Points on a hilly landscape, in no order, each with its height.
A ball rolls from a point to the lowest of its 3 nearest points, and stops where none of them is lower. Distance is the straight distance between rows; heights are no part of it.
j_87: [-10  -8 -11 -17   8  38 -15  10 -11   7  12 -13  11   7   4   0  -5   9
  -2  17  11  -9]  height 171
j_729: [ 15 -12   9   3   4  -4  22  -3  12 -20  -4  -1   1  25   2  -9  -7   1
 -15 -12   3  -3]  height 335
j_545: [ -7   1  -8 -11  -4  20 -18  11  -4  18   6  -8   4 -11 -14  11  -1   5
  12   8   1  -6]  height 382
j_397: [  1   4  17   3   0 -36  26  -7   8 -11  -7   0  -5   7 -11  -8  -4 -12
  -3 -28 -12   6]  height 362
j_908: [-13   3  -2  -8 -16  19 -24   6  -9  15  13   7   0 -32 -19  20   8  -1
  22  19  -3   7]  height 614
j_365: [-1  6 -9  1  4  6 -9  4 -2  0  1  1  1 -6  6 -6 -3  5 -4  2  6 -7]  height 177
j_175: [  6   1  17   5  -2 -32  24  -9   5  -5  -8   3  -4   7  -7  -6  -2 -10
   3 -22 -17   6]  height 368
j_135: [ 16  -8  14  -4   6 -18  34  -2   7 -21  -7  -3   9  29   6 -16  -2  -6
 -20 -27  -3  -7]  height 512
j_856: [ -5   8  -7  -3  -8  11 -17   5  -5  18   6  -5  -1 -17 -16   8   6  -4
  16   6  -5   0]  height 418
j_347: [ 4  7 -5  9  0 -6 -5 -5  1 -4 -9  4 -8 -5  4 -3  5 -1  1  7 -4  2]  height 442
j_248: [-14  -2  -4 -20  -4  38 -21   9  -6  12  18  -2  11  -9  -9  16   1  12
  10  23   4  -2]  height 144
j_758: [ -1  -1  -6  -5   6  19 -12   5  -6  -6  -4  -3   5   2   9  -5  -7  17
 -15  10  14 -11]  height 104
j_297: [ -1   1   8   8   0 -26  15  -8   3  -2  -3   7  -4   1   3   1   4  -8
   4  -5  -6   9]  height 381
j_14: [ -5  10 -11  -9  -6   8 -18   5   1  18  -2  -2 -10 -19 -11   9   8  -8
  21   4 -10   3]  height 483
j_571: [ 14  -5  16  -5   7 -19  28  -8   8 -24  -8  -3  10  36   2 -23  -4  -9
 -28 -28   0  -3]  height 543
j_986: [  7   7  16   7  -3 -43  23 -11   7  -5  -5   1 -15  -9 -11   2   2 -19
  14 -25 -25  12]  height 371
j_153: [ -4  10   1   7   2 -16  -3  -5  -5   8  -4   9  -6 -10  -3   5  12 -12
   7   2  -8  10]  height 293
j_316: [ -6  13 -10  -5  -4  12 -16   8  -3  10   7  -7   1  -7 -10   2   2   2
   2   8   4  -5]  height 490
j_209: [  0   7  14  15  -3 -37  12 -11   0  -4  -4   4 -12 -12  -5   7   6 -15
  12 -18 -13  16]  height 183
j_568: [-11   0   0 -15 -12  25 -21   1  -7  19  11   0   3 -25 -18  20   0   4
  20  16   2   6]  height 619
j_472: [ -3  13  -5   2   1 -10 -11   4  -4  15  -9   6  -2 -15  -8   6  19 -18
   9   2 -11  10]  height 221
j_90: [ 11  -7  13   4   3 -21  25  -2   8 -16  -7  -2   8  22   5  -9  -5  -2
 -19 -20  -6   0]  height 436
j_464: [ -4   2  -6  -3   3  12 -13   6  -3   1   3  -3   2  -1   7  -1  -9  10
  -4  11   7  -6]  height 174
j_230: [  1  -5  12   4   0 -29  20  -7   5 -11  -8   5  -5   7   4  -1  -2 -10
  -1 -16  -9  10]  height 369
j_84: [ -2  11  -7   3  -2   3 -15   6   0   7  -2  -2  -3  -6   5  -3  -2   3
   4   3   1  -5]  height 263
j_376: [-12   6 -11 -11  -3  19 -18   7  -8  13   8  -7   3  -9  -7   9  -1   4
   8   9   3  -2]  height 357
j_776: [ -1  18   5   7   0 -17  -8  -3  -3   6  -4   4  -2 -14  -3   1  18 -11
  11   0 -12  14]  height 187
j_953: [ -2   5  -5  -2 -14   8 -14   8   2  21  -2  -2  -4 -27 -16  16  14 -14
  18  13 -11   2]  height 509
j_701: [  1 -10  -5   1  -1  14  -3   2  -3 -13   2  -6  -1   8  11  -8  -8  22
 -16   7  23 -13]  height 166
j_844: [  3  11  -8   7  -1  -5 -10   1   0   4  -5   8  -6  -6   8   1   5   0
   3   4  -3   4]  height 353
j_611: [  6  -6  14   3   2 -20  26  -5   5 -14  -9   1  -5  18  -4  -5  -1  -9
  -6 -18  -9   4]  height 416
j_900: [ 13 -15   8  -1   0  -6  19  -7  12 -16  -3  -1   1  25   3  -8  -9  -1
 -11 -12   1   0]  height 288
j_832: [ -5  -9  -3  -6   7  30 -12  11  -6  -6   9  -9  14  11  13  -5  -9  15
 -18  13  16 -18]  height 105
j_559: [ 4 -3 -5 10 -5 -6 -1 -2  2 -1 -3  9 -7  0 11 -5  2  4 -6 -1  4  1]  height 491
j_680: [-13 -10 -14 -14   5  49 -12   8  -4   1  12 -13   9   8  11   0 -13  15
  -6  22  14 -13]  height 178
j_284: [ 4  2 -2 11 -2 -7  6 -5  4  3 -4  7 -7  1 11 -1  4 -4  1  1 -2  6]  height 511
j_519: [ 13  -6  11   0   7 -13  26  -4  10 -16  -3   2   1  27   1 -10  -6  -4
 -18 -16  -2  -2]  height 363
j_332: [ -1  10  -4  -1   2   3 -14   5   2  14   4  -3  -7 -12  -7   4   2  -2
   9   9  -3  -6]  height 432
j_967: [ -1   1  -1   9   3 -15   7  -5   3  -3  -6  10  -7  -1  10  -2   4  -5
   4  -4  -3   9]  height 484
j_817: [-17  -2   1 -12 -16  24 -26   5 -12  18   9   8   4 -33 -16  20   8   2
  20  13  -1   6]  height 639
j_244: [  3   2 -11  13   1  -1  -1  -4   3  -7  -3   7  -6   3   8 -10   2   5
  -3   1   5   1]  height 480
j_378: [-13   0 -12 -19   2  34 -18   8  -4  14  11  -9  11   2  -4  10  -6  11
   3  18  10  -9]  height 336
j_194: [ 11   0  14   6  -2 -46  26 -10  10  -9  -9  -3  -6   2  -7  -5  -3 -11
   0 -27 -16  -1]  height 156
j_363: [  0  16  -4   1  -4   0 -12   6  -1  20  -4   0  -2 -16 -13   8  15 -15
  16   2 -12   4]  height 210
j_583: [ -5  11  10  14   3 -32   6  -8  -7   1  -6   6 -11 -16  -5   7  11 -15
  16 -11 -16  17]  height 211
j_523: [ -7  -4  -5  -4   8  19 -13   4 -11  -5   1  -8   8   5   9  -6  -7  16
 -14   9  14 -13]  height 106
j_303: [  1   5  13  11  -2 -36  16 -12   0  -7  -5   5  -6  -2 -10   2   5 -13
   8 -20 -16   8]  height 53
j_68: [-13   0 -11 -13   0  35 -20   7  -9  13  18  -7  14   1  -5  11  -1  11
  10  18   9  -3]  height 408
j_983: [ -4  11  -2   5   0 -11 -12   1   0  10  -6   5  -4 -10   2   1  13 -14
  10   5 -10   6]  height 341
j_916: [  2  -4  -3   8   0   7  -5   3   1  -7  -1   1  -4   0  10 -10  -9  16
 -12   4  16  -8]  height 165
j_414: [  8 -11  10   3   0 -11  27  -3   9 -14  -6   3  -2  14   5  -7  -2   1
  -7  -9   2   4]  height 204
j_127: [ -4  -7  -2  -4  10  22 -11  10  -7  -6   1  -7   4   3  14 -11 -14  20
 -17   9  15 -17]  height 84
j_579: [  8  -9  12   8   3 -23  21  -5   4 -10  -4   2  -3  10   3   3  -5  -6
  -1 -12  -6   8]  height 321
j_180: [ 12  -1  21   6  -1 -30  27 -10   7 -14 -12   0   3  17  -6 -12 -10 -10
 -12 -28 -13  -4]  height 431
j_609: [  2   5   3   9   4 -20   2 -10  -2  -2  -5   6  -6  -8   3   3  11  -7
   4  -3  -7  10]  height 409
j_621: [  2  13   4  10   4 -24  -2  -7  -5   7  -7   8  -7 -15  -5   5  14 -17
   8  -6 -11  19]  height 245
j_462: [  6 -12   3  10   2 -15  20  -4   7 -14  -6   0  -3  11   8  -2   0  -3
  -4  -7   0   8]  height 253
j_544: [  5  13  -9   7  -1  -7 -10   7   0  13  -5   1  -2 -11  -2   1  13 -12
  10   4  -5   7]  height 339
j_620: [ -8   1  -6  -5   6  25 -12  10  -6   3   8 -10   9   2   7  -3 -11  13
 -13  10  14 -17]  height 145
j_413: [ -3   7   9  12   9 -29  11  -8  -4   1  -3   9  -3  -9  -2   7  12 -14
  10 -12 -14  13]  height 249
j_311: [-11  -9 -12 -16   4  46 -15   8  -8   3  11  -1  16   9   5   6 -15  16
   1  21  14  -7]  height 254
j_709: [-12  -5 -13 -16   1  40 -17  10 -11   8  14  -4  12   2   2  10  -4  10
   5  20   9  -7]  height 367
j_298: [  0   4   4  11   1 -27  15  -7   2  -6  -4  12  -5  -4  -2   5   8 -11
   5 -11  -5  17]  height 352
j_839: [  1  -8   0   4   1   7   1  -2  -1 -12  -1  -1  -5   4  14  -7  -8  19
 -18   8  15 -11]  height 161
j_978: [ -3  12  -5   5   2  -7 -12   2  -2  23  -5   2  -2 -16 -12  11  17 -18
  16   7 -14   6]  height 155
j_826: [ -5   5  -5 -11 -13  13 -19   1  -1  23   8  -3   2 -26 -21  17  11  -5
  25  15 -10   0]  height 529
j_138: [ 10 -13   1   9  -3  -4  21  -6  11 -14  -6   4  -3  14   8  -8  -6   6
  -9  -2   5  -2]  height 109
j_208: [  6   5  13   8  -6 -41  20 -13  10  -7  -5  -1 -10   2  -7  -4   1 -11
  12 -25 -18   9]  height 273
j_196: [-10  -3 -12 -13   5  32 -15  10  -5   8  10 -11  12   2   3   5 -10  12
   2  19   8  -8]  height 255
j_764: [  6 -13   1   6   2  10   2  -1   3 -17   6  -4  -4  14  15  -8 -10  21
 -19   1  17  -7]  height 16
j_774: [ 19 -16   6   4   0   3  20  -4  10 -13   0   2   0  25   6 -10  -7   5
 -12  -8   8  -1]  height 391
j_747: [ -1  12 -11  -2  -4   4 -16   3  -2  18  -2  -4  -1 -14  -9   6  10  -7
   9   4  -6   0]  height 311
j_691: [ -1   9 -10   1   1   7 -15   9  -5   2   3   0  -2  -3  -4  -2  -1   6
  -5   5   5  -6]  height 239
j_537: [-14  -8 -12 -19  -1  45 -16  11  -5   7  13  -2  12  -3  -2   9 -10   9
   7  23  11  -3]  height 324
j_444: [-16  -3  -8 -19  -6  34 -24   6  -9  13  13   2   7 -15  -9  17   1   2
  13  19   5  -1]  height 286
j_777: [  0   0   4   8  -1 -20   6  -5   0   4  -6   7  -6  -5   5  -1   4 -11
   1   0  -2   8]  height 470
j_229: [ -8 -11 -14 -11   5  38 -12  11  -8   1  12  -9  14  10  10  -2  -7  14
 -10  16  12 -18]  height 128
j_782: [ 15 -10   7  -3   5  -3  25  -3   8 -18  -5   0  -1  27   7 -17  -8   3
 -23 -13   2  -5]  height 387
j_346: [  2   8  -8   8   2  -2 -13   4  -5   5  -5   9   0  -9   4  -3   7  -2
   6   3  -2  -3]  height 310
j_381: [-13  -1 -10 -14  -2  34 -19   4  -7  17  13  -5   6  -6  -4  13  -2  10
   5  16   4  -6]  height 309
j_442: [-10   2  -1 -15 -10  17 -18   1  -2  17  12  -1  -1 -24 -16  21   7  -3
  16  11  -5   3]  height 566
j_314: [ -8  -1  -8  -9  -1  27 -16   7  -6  10   7 -10   3  -6  -6   7  -1  10
   8  12   4 -11]  height 23
j_26: [ 11 -11   0   6   1  -2   1  -9   6 -11  -4   5  -6   3   9  -7  -4   7
  -6  -1  11  -3]  height 498
j_560: [ 13 -18   0   2  -2   4  10   0   8 -15  -3   1  -5  18  10 -12  -6  12
 -19  -6  15  -5]  height 584
j_723: [  1  -6  10   5   1 -22  20  -8   6  -8  -7   1  -2   6   6   3  -6  -4
  -1 -12  -3   5]  height 314
j_382: [-10  -4 -12 -11   9  37 -12  12  -5   0  10 -13  15  12   8  -2  -7  16
  -5  11  14 -12]  height 152
j_274: [  3  11  -9   3   2  -2 -11   5   0  12  -4   4  -5  -7  -2  -7   9  -4
   1   6  -2   3]  height 49
j_104: [ 10  -1  18   1  -1 -35  25  -9   3 -12 -10  -2  -5   7  -5  -7  -7 -11
  -6 -22 -13  -1]  height 184
j_918: [ -7   5  12  10   0 -33  17 -13   1  -3   0   7  -4  -9   2   5   3 -13
   6 -13 -10  14]  height 251
j_850: [ 19  -8  16  -3   7 -14  29  -7  12 -23  -9  -4  11  31   3 -25  -6  -5
 -22 -26   3  -8]  height 535
j_95: [  4  -1  13   8  -4 -32  20 -11   3  -8  -3   7  -2   1  -1   3   3  -9
   3 -18  -9  10]  height 259
j_388: [ 20 -17   4   3  -1   7  14  -3  15 -15   1  -2   1  22   6 -10  -8  11
 -16  -4  11  -5]  height 501
j_480: [ -3  16  -2   9   4 -17  -6  -1  -1  16  -5   7  -3 -14  -4   3  15 -16
  10   5 -12  10]  height 256
j_802: [  9  -6   2   4  -4   5   3  -1   2 -14   1   0  -5   9   9 -11  -7  11
 -15   4  14  -4]  height 185
j_999: [  2   0  -6   2   2  12 -13   4  -2  -1   2  -4   2  -3   7  -6  -7  15
  -7   5  12  -6]  height 133
j_831: [  6  -8  -1  10  -1  -6   6  -4   0 -10  -1   7  -4   7   8  -8  -1   1
  -7   3   5   4]  height 489
j_628: [ -9   7 -10  -6   4  16  -9   6  -8   7   6  -9   2   0   3   5  -4   7
  -1   6   7 -11]  height 284

Where does a ball stop that starts at each point below?
j_831: j_274
j_378: j_229
j_298: j_303
j_559: j_274
j_284: j_303
j_709: j_229
j_826: j_978
j_953: j_978

Call two points neighbours if one is among the 3 nearest of the other. Go from one point of each pair to the other, from neighbour to neighbour, staying as low as possible. Name the highest point that can't be avoided.
j_978 / j_776: j_480
j_900 / j_314: j_230
j_764 / j_776: j_544
j_999 / j_764: j_916
j_274 / j_839: j_346
j_303 / j_776: j_621
j_314 / j_248: j_381
